A landscape with many peaks, sampled at points; each row gives a point and its height.
From any point a climber steps to the highest of the 2 points nearest to it. It stops when none of these is higher. Distance is the straight distance between rows; heights are no part of it.
Feb: [138 115 129  96 142 133 131 162  83 175 135 140 144 151 133 140 131 127
 114 106 129  96 132 152 148 126 137 110  98 125 164 124 108 130 146 137
 109]  h=5.01
muvon: [ 84 174 106 155 110 181 137  81 155  80  70 111  42 111  85  80 103 108
 125 110 146 141 132  51  97 125 144 161 166 116  68 111 151  93 116 131
 140]  h=4.66
sopuz: [153 133 167 135 139 171  98 132 149  99 145 160 174  82 143  68 145 130
 113 196 132  87 122 182 142 133 159  91 143 118 168  60 136 102 123 107
 146]  h=2.59
nozo: [129 105 164 104 164  55 124 196  73 165 180 122 150 171 176 136 121 112
 148 135 120 106 139 133 103 145  92 138 146 237 148 152 135 104 111 166
 150]  h=5.14
Begid: [153 134 167 138 131 168 102 142 153  75 119 183 145  80 148  74 149 138
 120 210 141  85 107 154 145 118 158  96 174 136 165  73 152  98 102 123
 166]  h=2.54
Nogo: [138 113 133  90 137 121 158 167  81 122  86 126 102 175  89 122 141 135
 103  94 118  86 111 102 173 132 142 139  90 135 130 161  96 118 141 153
 148]  h=4.68
kamap: [138 161 149 115 137  62 134 131 121 121 147 144 137 119 163 105 118  75
 151 164 135 146 127  74 112 113 111 113 196 142 151 132 152 111  98 155
 150]  h=3.24
naf: [126 124 131 145 144 152  97 105 131 159 184 128 197 122 144 162 119 132
 120 124 121 149 148 200 123 140 113  95 118  86 147  75 127 142 170  82
  67]  h=1.43
paf: [ 83 163 110 109 143 167 167 137 113  86  74 156  58 136 133  78 134 134
  95 139 152 116  99  34 115 130 190 144 154 132 102 138 134  73 142 166
 171]  h=4.34
mami: [146 131 112 164  75 117 127  89 191  90  96 111 103  99 106 146 122 120
 150 123 122 169 117 135 139 114 109 151 136 110  91 140 141 145  99 105
 134]  h=2.99
babo: [143 139 146 143 105 138 109  94 172  98 137 151 115  84  89  97 130 123
 148 180 142 121 101 154 132 113 141 113 154  95 145  99 154 160 120 106
 136]  h=0.48
kugi: [ 87 180 114 150 152 182 131 105 132 143 126 114 111 105 148 113 109 116
 119 118 151 140 164  92  94  93  99 115 156  96 107 103 148 108 160 139
  65]  h=3.94
gor: [161  94 136 131  90 107  95 112 158 132 155 112 194 131 137 180 115 155
 156 130 111 158 131 207 129 160 101 126  96 132 131 111 148 162 145  78
 111]  h=4.93
sude: [130 143 148 124 143 123 109 122 141 139 161 169 186 109 201 155 111 131
 106 163 141 166 135 154 121 124 107  73 159 101 154  94 159  96 148  94
 107]  h=6.30
Pedak: [133 122 136 141 144 103 133 154  94 175 174  90 161 137 140 143 108 112
 151 100 123 124 153 125 105 124  90 139 135 163 123 157 120 147 131 159
  94]  h=2.53
koloz: [169 115 138 135  86  66  91 115 180  94 167 163 174 121 154 151 115 117
 159 174 129 178 114 175 146 141  99  98 170 127 144 113 182 128  83  83
 161]  h=5.51
dod: [ 69 189 112 152 156 121 172 102 118 172 141 101  91 113 109 119 120  95
 122 109 143 180 141  70 108  84 137 123 143  89 111 151 107 148 147 158
  79]  h=7.07
vadoz: [ 76 197 117 147 170 171 145 103 129 138 132 135 103  90 146  85 124 101
 121 146 160 133 140  74  86  98 135 111 173 101 120 108 129 123 148 166
  84]  h=4.21
mufor: [132 113 133 101 151 128 140 149  86 150 104 135 114 150 110 134 153 141
 105 104 127  92 121 116 167 114 154 116  92 109 150 149  94 138 154 141
 128]  h=4.80
vor: [ 83 171 121 143 168 211 118 123 132 154 166 170 142  83 136  78 143 171
  89 171 169 139 100 111 112 102 190  72 120  84 148 106 104 146 178 149
 103]  h=3.06
pimar: [159 119 140 110 144 120 118 122 124 154 163 153 151 125 106 108 166 129
 131 156 133 126  99 178 135 127 178  92 101  84 186 109  99 185 125  97
 120]  h=4.69
duriv: [ 95 132 116  95 132 116 192 133 105 108  69 134  56 172 119 145 142 144
  84  94 123 134 108  48 164 118 162 151 105 108 102 176 120  78 142 139
 173]  h=4.02
ralab: [169 133 132 140  99  43  96  94 179 124 164 148 158 106 132 147 123  93
 172 158 134 207 111 144 133 119 105 103 163 121 134 136 160 155  81  96
 142]  h=4.62
fep: [126 139 129 111 118  85 176 128 114 104  91 134  89 150 130 127 130 106
 127 127 110 139 118  74 152 119 141 141 146 124 128 171 133 114 110 148
 168]  h=2.81
mam: [137 114 146 114 160 150 115 174  80 153 173  69 139 125 107  92 118 103
 137 115 121  46 160 162  97 156  96 170 136 202 142 112 125 107 130 163
 127]  h=5.73
zas: [155  98 142 117 117 112 141 165  84 122 109  97 124 162  97 131 140 121
 136  86 103  86 134 123 151 150 116 166 103 168 126 177 109 132 125 157
 149]  h=4.56
duba: [120 135 124 162 119 143 116 136 110 136 114  70 119 146 130 138  94 133
 142  71 109 116 164 102  96 123  69 164 142 170  73 158 126 118 153 164
 108]  h=2.10
bubup: [127 119 169 115 137  66 112 174  96 121 173 110 127 153 163 116 103 109
 163 126 124  87 149 124  94 147  80 160 174 237 139 137 163  99  99 153
 155]  h=5.38
fata: [128 120 129 124 123  58 183 113 136  92 101 127  87 148 112 140 143 117
 131 120 106 156 105  85 168 122 151 155 128 109 123 187 117 136  88 130
 182]  h=2.98
biz: [147 116 121 141 100 105 149 113 136 119  98  92 122 147 121 157 127 125
 145  83 104 160 137 112 147 124 111 162 104 125  91 183 100 149 122 125
 129]  h=3.48
salez: [ 91 182 123 137 137 101 141  82 165 173 163 151 121  96 175 156 110 112
 134 175 144 240 113 113  88  93 135 101 144  79 137 118 140 134 131  97
 117]  h=1.38
tudum: [ 39 179 109 123 174 159 173 122 106 161 126 106  84 123  95 108 133 118
 104 100 154 146 129  64 116  97 168 123 125  91 105 145 110 141 157 161
  88]  h=6.34
tob: [115 154 131 141 132 158 117  89 142 136 127 122 117 105 108 109 120 120
 128 121 141 136 138 133 120 102 125 115 125  80 120 112 124 143 156 119
  91]  h=3.21
Domek: [126 157 152 135 148 140 115 113 144  88 128 172 134  80 175  67 129 112
 140 194 146 120 109 100 109 113 137 101 189 129 151  86 152 104 113 148
 145]  h=3.52
rotu: [155 116 123 122 107  95 137 147 159  78  97 192 102 120 133 100 150 139
 124 197 140 101  86 136 150 125 158 106 166 135 165 116 152 106  76 135
 190]  h=2.55
dezi: [117 133 123 134 139 197  97 137  94 158 136  81 142 125 100 124 118 124
 126  68 137  78 163 150 134 135 100 134  95 138 115 111 121 136 164 136
  63]  h=5.77
fekor: [ 79 155 119  92 185 112 195 172  76 143 110 153 113 155 193 131 130 105
  98 127 137 116 134  47 130 113 141 120 152 140 144 148 113  80 143 194
 129]  h=4.15
Nusu: [ 95 143 114  93 145 135 175 132 117 127  68 155  74 151 154 147 139 151
  91 125 144 140 119  70 143 108 149 120 108 121 116 155 113  84 158 142
 161]  h=4.12
danu: [ 98 137 120  83 176  75 202 182  80 157 102 156 115 169 199 151 137 116
  97 125 112 149 135  64 143 117 150 109 134 130 156 168 107  89 137 175
 149]  h=4.24
tokun: [ 85 179 116 159 145  82 168  87 149 165 166 116  89 100 109 130 125  75
 143 127 134 202 120  78 113 101 157 125 136  81 117 163 107 173 116 135
 106]  h=5.66
vurin: [ 94 146 128 132 168 185 116 109 144 147 164 165 141  98 131 113 139 171
  94 156 148 150 104 143 118 108 184  77 105  68 160 100 110 148 177 119
  86]  h=2.66
suf: [138 115  97 164  85 162 129  98 146  73  69  91  87 138  45 113 137 131
 137  81 118  92 124 103 156 128 122 161 128 116  73 141 122 149 100 131
 133]  h=6.64
Tulag: [138 106 122 124 143  63 126 145 117 190 171 118 181 174 146 198 127 121
 148 108  93 178 161 131 112 143 106 122  91 153 122 174 106 166 122 123
 102]  h=5.78
reg: [149 117 111 158  78 154 103 125 145  66  89 102  86 128  99 100  86 119
 142 124 116  70 168 128 105 145  84 166 181 181  83  97 174  90  87 148
 157]  h=6.32
gop: [157 131 141 128 104  93 108 112 188 102 134 179 154 110 172 150 118 135
 123 178 137 178 109 162 135 127 118  98 149  98 152  96 168 110 107  84
 155]  h=6.18
maf: [113 135  98 135  99 190 131 106 132  78  49 116  67 146  85 105 110 133
 115  90 141  86 143  79 131 129 119 150 135 130  74 116 147  87 116 133
 146]  h=6.40
fidof: [178 104 149 131 122 158  89 130 158 107 158 149 173  74 106  84 143 126
 118 162 128  78 124 231 162 160 142 114 134 114 170  50 142 123 117  91
 147]  h=2.64
did: [122 120 105 135 155  69 161 140 106 201 162 103 170 171 159 193 120 100
 148  92  96 196 166 112 114 123 104 120 100 132 119 188  97 162 109 140
  75]  h=5.20
Teran: [105 149 116 122 135 127 132  80 158 161 137 132 111 121 119 153 131 144
 130 136 132 200 113 122 111 101 162 110  88  65 121 141 109 168 149  97
 107]  h=2.24
bazo: [151  95 155  90 145 123 135 200  71 165 141 114 143 148 120 113 147 106
 112 117 118  54 130 155 138 153 132 143 107 174 182 140 107 109 138 148
 150]  h=4.83
sito: [125 158 139 118 125  59 167 118 122  97 123 140 101 118 146 109 130  79
 148 160 122 147 112  66 132 120 133 137 190 137 141 156 152 114  99 161
 175]  h=3.00
mal: [152  94 130 151  82 125 102 152 137  77 121  99 109 126 102 101  99 123
 155 137 103  60 150 133 103 160  86 177 168 201  98 117 165 100  71 136
 168]  h=6.23
feka: [118 129 130 148 149 134 128 155  85 183 183  67 157 140 119 142 114 104
 147  71 120 106 173 146  99 132  86 148 125 176 115 154 105 164 135 164
  59]  h=2.35
Rukav: [149  93 138 163  75 148  97 124 139  95 131  72 128 121  89 110 104 142
 162 113 106  76 162 171 118 154  82 186 134 191  82 120 160 123  99 137
 135]  h=6.08
Saf: [ 79 190 119 139 150 180 137  99 138 130 140 134  96  82 129  82 125 136
 108 152 171 145 109  80  89 102 171 106 151  92 119 116 127 123 163 151
 120]  h=4.67
tola: [136 130 144 155 124 126  89  99 147 145 200 106 203 104 135 144 106 113
 153 129 119 160 150 193 117 141  93 117 153 111 134  94 148 156 143  84
  66]  h=1.26
Lal: [112 158 139 144 120 160 116  91 158 113 107 135 122  98 132 109 116 127
 130 151 137 140 138 129 113 107 106 117 159  94 122  95 154 108 144 124
 121]  h=3.53
bibo: [147  85 113 156  80 120 133 146 135  68  93  99 101 165 109 148 112 144
 137  91  93  85 133 124 132 143  92 194 146 206  79 163 153  99  84 150
 177]  h=4.32
mefuf: [160  74 152  94 141 130 105 175  92 179 164 107 147 151 136 133 138 140
 114 109 114  74 135 207 123 179 108 165  74 195 149 117 108 130 145 118
 143]  h=6.02
rig: [ 68 167 108 113 153 167 163 117 124 154 119 119  67 133 113 127 133 144
  96 106 162 158 113  70 118 103 173 110  96  91 111 150 107 124 172 139
 111]  h=5.85
losas: [138 106 127  99 169 103 153 181  64 207 172 132 175 165 136 157 144 108
 125 107 112 115 143 158 127 138 122 108  88 151 160 144  90 139 132 143
 101]  h=5.32
Vug: [171 103 152 144  95 117  91 121 168  90 159 137 161  90  94  98 135 114
 143 171 134  91 116 215 152 151 125 119 163 126 161  76 160 138  98  97
 143]  h=2.69
renuz: [141 117 144 112 158 191  99 143 103 145 145 142 168 107 104  97 159 134
  82 129 142  82 123 207 153 147 159 105  78  98 176  78  96 130 161  98
 100]  h=5.42
bevik: [155  73 140 102 141 112 107 158  94 171 186 103 172 143 139 162 153 142
 124 112 114 122 133 217 117 182 112 155  69 175 149 123 106 152 148  95
 116]  h=6.29
taf: [109 161 142 123 162 158 132 141 124 129 122 183 130 113 179 101 143 134
  99 188 153 127 109  97 121 101 161  90 145 110 167 113 116 105 144 149
 133]  h=3.77
vobip: [162  98 124 102 111 155 125 164 111  96  69 164 100 152 101 104 150 151
  97 124 139  61 110 138 179 133 148 126 113 139 144 117 125  96 122 133
 174]  h=4.57
Dimu: [144 118 163 131 135 143  97 134 136 136 166 154 201 107 178 133 125 145
 107 154 126 129 123 203 139 138 132  77 138 106 172  69 138 104 152  91
 110]  h=5.82
bod: [119 135 121 112 158  61 162 145  90 192 149 134 143 168 160 172 123  95
 134 117 116 172 149  90 130 118 115 101 127 129 148 174 112 141 126 140
 106]  h=4.71
tik: [161 139 119 144 113  98 123  82 137 133 148 110 150 110 100 133 132  99
 166 129 121 173 130 140 137 117 119 134 129  98 128 156 113 198 114 115
  98]  h=3.71
tozi: [ 99 141 126 146 102  59 201 103 150  94 104 101  80 122 116 159 142 106
 133 100 101 204 120  79 147 119 158 178 119 108  87 196 103 121  78 126
 179]  h=3.30
vadu: [125 143 118 130 137 125 129  77 143 159 156 117 119 116  89 143 134 116
 139 128 133 176 114 124 115 116 149 113 104  62 131 141 103 203 132 111
  84]  h=2.83
zuka: [149 116 159 126 145 183  99 140 123 137 162 133 185  90 144 102 137 138
  92 142 134  82 129 212 143 154 138  88 121 118 172  64 124 101 168  94
 106]  h=5.60
lipo: [117 142 125 144 135 134 127 114 114 157 137  99 141 124 112 136 126  98
 136 110 128 132 154 119 126 107 108 121 133 101 131 139 119 167 143 134
  84]  h=3.07
Pamar: [111 136 120 139 128 110 176 130 110 120 103  76 116 153 110 154 127 119
 118  46  89 157 152  54 148 120 113 182 120 129  73 215  90 133 132 162
 115]  h=3.66
lin: [160  81 144 157  87 127  82 116 162 101 161  79 155 106 107 134 111 146
 170 117 107  99 140 215 117 150  73 164 121 181 103 120 155 153 106 104
 126]  h=5.83
fid: [146  61 150 144  94 127  86 106 155 112 179  90 179 133 137 166 113 164
 157 106 101 134 135 224 115 167  91 158  96 177 109 110 144 157 141  85
 113]  h=5.46
nubi: [ 95 169 133 140 150 184 120 114 139 110 110 161 132  91 193  94 119 137
 105 166 153 132 143  91  96  96 120  95 170 113 128  73 154  75 159 136
 105]  h=4.26
kov: [135 113 101 140  86 198 115 118 130  58  49 123  71 140  95 105  87 134
 122 112 136  69 161  96 125 148 102 157 157 149  77 100 180  81  90 133
 158]  h=6.31
tupi: [135 129 106 155  80 132 136  84 174  92  75  97  94 119 101 161 133 134
 142  94 130 166 119 123 150 115 123 165 107 106  70 158 115 154 119 111
 132]  h=3.23
gebat: [153 123 140 154 101  84 106 107 142 129 159 100 158 122 106 133 122  96
 169 134 117 139 137 142 125 133  94 136 152 144 127 155 133 163 104 124
 129]  h=4.45
mezav: [167  81 137 122 110  36 110 135 127 150 173 109 175 155 138 170 124 129
 174 115  98 169 118 159 132 153 108 147 101 185 129 179 120 171  95 114
 146]  h=5.80
dud: [ 95 161 118 112 182 138 164 150 110 150 122 175 127 118 199 117 136 116
 105 156 148 124 125  70 117 100 147  97 150 127 147 122 119  90 148 174
 122]  h=3.99
poti: [118 112 109 100 161 116 134 166 118 208 149 162 187 174 202 207 113 173
 120 125 121 175 157 158 107 140 118  83  88 118 144 116 118 104 144 101
  83]  h=1.16
boke: [162  89 104 146  81  91 115  90 199  79 117 145 136 112 100 154 148 134
 162 153 125 157 105 178 155 141 115 137 121 104 120 135 137 186  76  81
 141]  h=3.03
bofo: [130 142 133 126 127  94 126 147 108 162 154 114 150 133 155 133 112  94
 148 128 124 126 156 114 105 117  82 122 165 154 130 129 138 123 129 154
 120]  h=2.71
Pozim: [145 130 115 155  87 108 136 110 184  83  91 138  84 112 107 130 121 111
 150 155 127 133 112 124 145 115 110 135 155 119 107 127 151 119  97 121
 158]  h=2.77
nazub: [135 108 100 102 150 127 127 113 128 175 120 146 171 161 128 205 142 158
 137 126  98 193 145 155 123 137 139 107  54  84 138 127  86 185 149  75
  75]  h=1.51
salag: [176  84 112 146  83  96 106 125 175  85 125 147 135 119  98 146 149 129
 157 153 110 115 106 208 174 138 116 125 126 117 135 109 154 168  81  84
 144]  h=2.84
foteg: [131 139 140 133 133 182 100 129 154  90 126 169 122  97  99  62 162 164
 101 176 154  90  97 149 139 120 180 104 137 100 155  85 134 128 134 132
 150]  h=4.40
gakov: [124 112 132  94 162  70 168 183  66 166 138 135 140 184 166 158 131 111
 116 108 108 127 141  86 145 136 126 120 117 141 155 187 106 111 126 166
 138]  h=4.39
vip: [118 157 140 142 125 192 112 127 132  87  94 156 136  98 187  89 100 139
 122 162 144 101 154 102  97 116 106 117 182 137 122  65 172  61 143 133
 125]  h=4.38
lig: [147 122 116 149  92 110 125 126 160  64  99 148  86 116 103  99 119 104
 147 167 122  95 117 123 134 127 123 135 185 134 126 112 170 122  65 127
 172]  h=2.65
vati: [119 155 124 109 143 172 118 127 136 121 142 160 113 101  85  51 153 168
 111 172 157 107  78 111 119 118 209  91 122 108 152 116 108 145 151 156
 142]  h=4.04
diro: [148  94 156  93 156 103 129 200  74 171 168 124 142 162 161 136 124 119
 125 124 123  81 134 156 116 152 108 144 115 212 166 136 117 101 126 149
 155]  h=4.94
gigim: [159 110 138 111 120 170 115 170 111  90  76 170 117 130 135  82 144 144
 106 153 141  34 118 144 149 139 140 126 134 154 158  84 138  74 111 140
 177]  h=4.55
dov: [ 95 155 102 124 133 103 153  75 177 179 141 140 117 118 165 174 123 136
 131 150 130 246 122 116 108 105 160 105 101  69 129 141 114 155 124  88
 111]  h=1.77
sodol: [168  99 160 140 104  55  97 132 130 138 198  94 172 127 116 142 124 106
 180 123 116 151 135 159 127 147  92 160 137 196 124 163 134 165  92 123
 151]  h=5.08
kul: [125 114 168 113 149 102 115 173  73 148 175  85 139 127 135  99 102 100
 157 123 116  67 157 135  83 146  86 166 166 236 139 119 144 107 106 172
 145]  h=5.57
lafoz: [123 152 132 133 121 143 128 127 114 145 116 108 119 128 140 135 120 105
 136 108 130 128 151 106 133 118  87 134 142 129 111 135 130 125 138 143
  93]  h=2.89
Valit: [141 136 146 119 118  93 100 131 167 128 139 195 179 117 225 157 107 148
 119 176 147 184 118 151 128 124 112  69 167 111 157  88 177  67 121  90
 147]  h=7.03
kibis: [163  85 133 122 140  55  99 141 102 187 197 109 188 165 152 188 134 135
 164 104 104 176 142 174 110 163 109 139  81 194 134 159 105 179 110 105
 119]  h=6.82
Fam: [104 154 100 130 110 177 127  81 162  95 108 108  66 119  45  84 135 160
 114 108 164 122  85  98 136 122 175 130 117  88  92 126 129 158 141 120
 137]  h=5.33
vibis: [ 98 157 106 133 117 161 145 101 136  64  67 135  39 122 123  84 112 106
 110 129 148 122 114  43 114 123 155 158 160 126  96 117 154  79 113 144
 171]  h=4.48
ninit: [163  84 111 145  73 113 116 124 150  90  99 105 139 134  74 156 139 140
 150  96 108 109 125 164 149 150 105 160 105 148 105 150 119 164 105 119
 131]  h=7.09
fumo: [110 162 139 148 126  90 127  85 152 139 158 143 121 102 156 126 114  99
 134 169 147 194 122 115 112 108 125 100 161  81 131 134 147 141 122 111
 120]  h=1.04
kivi: [ 63 157 111  91 165 153 174 150  86 109  74 158  69 152 174 113 124 135
  84 125 145 121 114  30 124 117 170 137 130 125 114 147 125  62 149 168
 148]  h=4.23
nuben: [132 117 121  88 149 111 133 165 124 197 126 178 181 154 231 202 121 164
 116 150 121 187 136 143 113 118 116  87 102 105 157 121 131  85 140 102
 116]  h=1.05
vezod: [ 56 182 106 116 139 189 158 110 136 123 124 117  65 100 107  82 122 145
 103 126 178 146  94  53 107 119 184 119 132  99 107 134 117 113 169 156
 141]  h=5.28
fil: [116 127 113 115 155 158 113  89 143 164 139 150 152 135 126 173 142 156
 115 117 129 172 134 158 131 125 147  98  69  59 138 103 104 174 175  78
  57]  h=1.84
repa: [164  85 143 134  85  86 128 161 119 104 122 101 111 162 107 141 123 131
 153 114  97  80 127 149 148 156 109 176 133 207 113 160 142 126  94 147
 189]  h=4.37
Zuzam: [113 120 106 135 127 133 152 132  98 152  89  74 118 171 112 174 129 132
 117  33 101 138 149  76 145 125 103 156  73 129  81 189  75 137 157 146
 101]  h=3.74
riro: [151  89 130 114 115 121 112 156  89 149 145  78 151 151 108 154 139 149
 135  84 100  96 135 173 131 164 103 171  62 182 125 158  91 163 140 133
 117]  h=6.44
Dere: [144  91 136 112 153 106 119 160  85 205 195 122 194 152 150 156 138 115
 138 113 121 126 142 190 112 159 113 113  86 152 154 114 105 149 133 111
  93]  h=5.76
Tizin: [152  84 119 141  85 142 104 136 121 113 110  87 135 142  99 158 129 148
 145  71 110 100 138 158 139 152 102 184  86 175  95 153 115 156 130 128
 126]  h=6.80
kig: [122 126 105 148 100 186 116 108 125  82  63  83  84 150  60 104 112 124
 123  61 120  84 150  81 138 134 106 167 133 146  56 142 135 108 108 143
 132]  h=6.50
devun: [162 109 113 153  84  55 106  82 182 101 144 141 153 114 113 154 135 114
 169 152 119 198 108 160 143 136 117 115 128  96 138 137 146 191  81  75
 133]  h=3.61
Megaf: [142 117 107 138 101  91 135 139 168  56 103 173  75 115 104  91 141 108
 137 191 128  74  90 125 155 127 156 128 189 137 147 111 156 125  62 134
 200]  h=2.60
Digu: [149 126 150  79 171 106 156 193  60 172 131 148 136 151 127 111 164 106
 100 129 124  72 125 126 158 132 163 112 105 140 184 145  73 121 135 166
 144]  h=4.70
vagug: [136 136 145 123 106 162 107 131 137  92 100 141 144 105 159 106 106 124
 129 143 134  82 159 129 106 134  96 132 183 150 129  67 175  69 132 139
 145]  h=4.47
zurub: [129  95 104 101 161 104 136 158 103 202 136 142 182 174 166 206 130 156
 129 105 108 176 153 160 114 139 121 104  56 106 143 134 103 146 149  98
  75]  h=1.29
duni: [ 92 140 108 114 151 139 166 137  99 145  77 101  92 168 120 164 131 136
 103  66 119 130 133  66 149 105 131 144  84 107  99 176  92 115 150 148
 112]  h=3.82
fase: [ 95 141 127 154 147 161 131 143  87 169 145  65 135 143 132 142  96 115
 140  78 120 102 183 115  86 115  67 143 146 166 101 131 131 127 151 169
  66]  h=2.20
savi: [144 108 119 123 104 140 151 155 112  88  61 134  75 168  76 123 135 133
 118  96 115  66 116 103 177 134 140 149 121 132 120 150 125 105 114 145
 169]  h=4.61
zezuz: [ 95 165 118 137 118 203 108  96 150 116  93 126 101 100 132 116  96 131
 105 118 151 134 151 107 104 107  98 117 147  94  97  83 171  93 166 120
  96]  h=3.76
Kabo: [137 100 139 128 117 171  94 140  96 154 150  66 161 132  91 127 123 135
 139  84 124  79 151 185 127 160  92 161  82 164 126 124 108 141 163 122
  93]  h=6.07
mebon: [163  86 138 108 114  83 125 174  93 130 145 102 130 161 107 139 138 125
 139 107  97  76 119 154 147 157 115 162 112 190 150 171 122 134 109 148
 166]  h=4.46
riler: [129 102 120 124 108 117 135 138 115 148  89  98 130 170 133 181 121 157
 128  73 106 139 140 112 137 127 109 154  84 141  90 183  93 133 153 138
 125]  h=3.64
non: [144  78 153 105 146 149 108 179  79 157 144  85 121 139 124 106 123 138
 124  96 124  51 148 178 115 156  96 173  96 204 127 130 121 106 142 149
 138]  h=5.86
Kadu: [101 168 127 131 181 178 121 146 113 147 174 158 135  92 113  55 150 147
 101 179 158 107  90 110 114 115 201  81 130 108 171 118  86 150 154 168
 115]  h=3.54
mel: [113 137 121 119 157 157 114 100 142 161 152 174 148 124 119 145 146 170
  96 148 144 169 107 163 118 115 185  82  81  53 154  98 106 171 158  88
  89]  h=2.22
damop: [ 96 142 104 133 134 158 132  87 136 115 119  96  69 123  28  99 151 153
 117  90 151 127  92  85 146 118 174 148  93  91  92 149  99 173 148 126
 123]  h=5.81
tizi: [148 125 142 127 138 199 100 143 127  83  88 166 117 113 110  59 150 149
  97 163 150  48 118 135 149 121 176 109 134 131 147  80 148 105 126 147
 158]  h=4.52
sufoz: [111 142 126 155 105  85 192 105 131 110  90  75  99 124 125 164 126  99
 128  60  95 198 143  57 139 119 135 180 126 116  70 205  92 124 117 142
 142]  h=3.55
gedod: [128 153 135 149 108 109 117  75 180 107 144 134 117  87 113 108 120 114
 152 172 143 178 105 133 113 110 133 112 159  93 131 119 152 157 115 103
 131]  h=0.71
tiru: [ 78 169  95 148 114 189 124  73 144  96 101 111  46 109  69  75 118 134
 121 102 168 131 107  69 109 116 157 146 143 101  63 113 143 119 135 125
 132]  h=4.91
vedel: [112 124 128 135 145 163 119 101 130 170 149 133 170 127 159 185 111 154
 110 107 129 167 149 169 120 118 114  95  96  78 129  85 132 143 188  81
  47]  h=1.59
rufe: [134 159 153 121 142 102 133 136 128 111 121 170 128 101 170  98 131 108
 126 181 152 137 111 102 122 105 130 102 179 122 154 123 146 104 124 137
 155]  h=3.50
vus: [159  95 130 119 114 110 104  94 158 133 144 157 190 130 138 179 136 151
 142 149 113 182 123 196 144 154 133 103  94  84 147 102 135 177 139  60
 109]  h=4.28
dok: [156  97  87 153  77 136 118 117 171  67  87 113  95 128  64 147 143 137
 140 105 118  95 117 150 168 126 122 157 121 119  98 143 129 160  95 110
 149]  h=6.84
bof: [109 173 148 157 157 171 110 110 158  71 108 179 128  79 199  55 127 133
 125 218 145 126 106  77  92 114 158 108 190 115 144  65 153  82 130 143
 142]  h=3.70
sipos: [101 130 127  99 145  90 193 152  87 140  89 118  88 176 134 161 140 130
 107  81 100 152 133  51 163 124 147 152  99 112 112 188 103  97 140 153
 139]  h=3.92
das: [163 116 125 116 127  99 116  96 143 144 144 147 164 133 105 159 148 135
 135 145 118 165 110 168 133 138 158 107  88  85 164 119 116 196 129  76
  97]  h=3.91
Lak: [150 117 141 109 153 155 106 142 106 145 135 150 140 113  92 100 172 131
 108 147 141  91 100 179 152 136 182 110  79  98 177 101  92 164 147 115
 126]  h=5.17
Viron: [157 119 145 114 114 164 115 168 116  88  88 158 140 120 162  92 125 137
 119 163 139  52 145 139 122 139 115 135 164 163 140  75 156  53 125 141
 165]  h=4.53
tepiz: [169  98 123 139  90  85  95 118 186  82 145 162 151 109 102 125 144 121
 153 185 126 117  96 196 158 142 132 106 161 117 150  97 168 144  68  83
 172]  h=2.75
Viz: [118 114 122  90 136 112 131 157 128 177 111 157 157 164 240 212 100 184
 112 133 124 187 146 135 104 111  81 104 118 124 136 130 142  65 158 112
 125]  h=0.98
vesi: [ 88 191 129 139 153 181 117  94 165 100 124 169 117  67 186  62 112 137
 116 194 168 145 104  83  81 111 162 105 180 101 132  80 152  92 155 150
 128]  h=3.95
nog: [111 122  98 150 107 134 155  92 150  83  90  85  65 137  24 101 150 137
 123  91 130 116  98  88 164 118 164 159 123 105  84 158 111 163 110 126
 156]  h=6.36

Call two points neighbours if one is among the 2 nearest of the other. Go from one point of each pair to the other, from neighbour to neighbour, staying as high as possible. Name the lowest point that can't be avoided.
Valit, kibis: rufe
Valit, ninit: das
ninit, bevik: bibo
ninit, reg: kov

Where does a climber stop that starts at each point below?
feka: dod
zezuz: dod
fidof: Valit
bazo: bevik
vus: reg
das: Valit
salez: kibis
tola: reg
repa: bevik
vobip: bevik
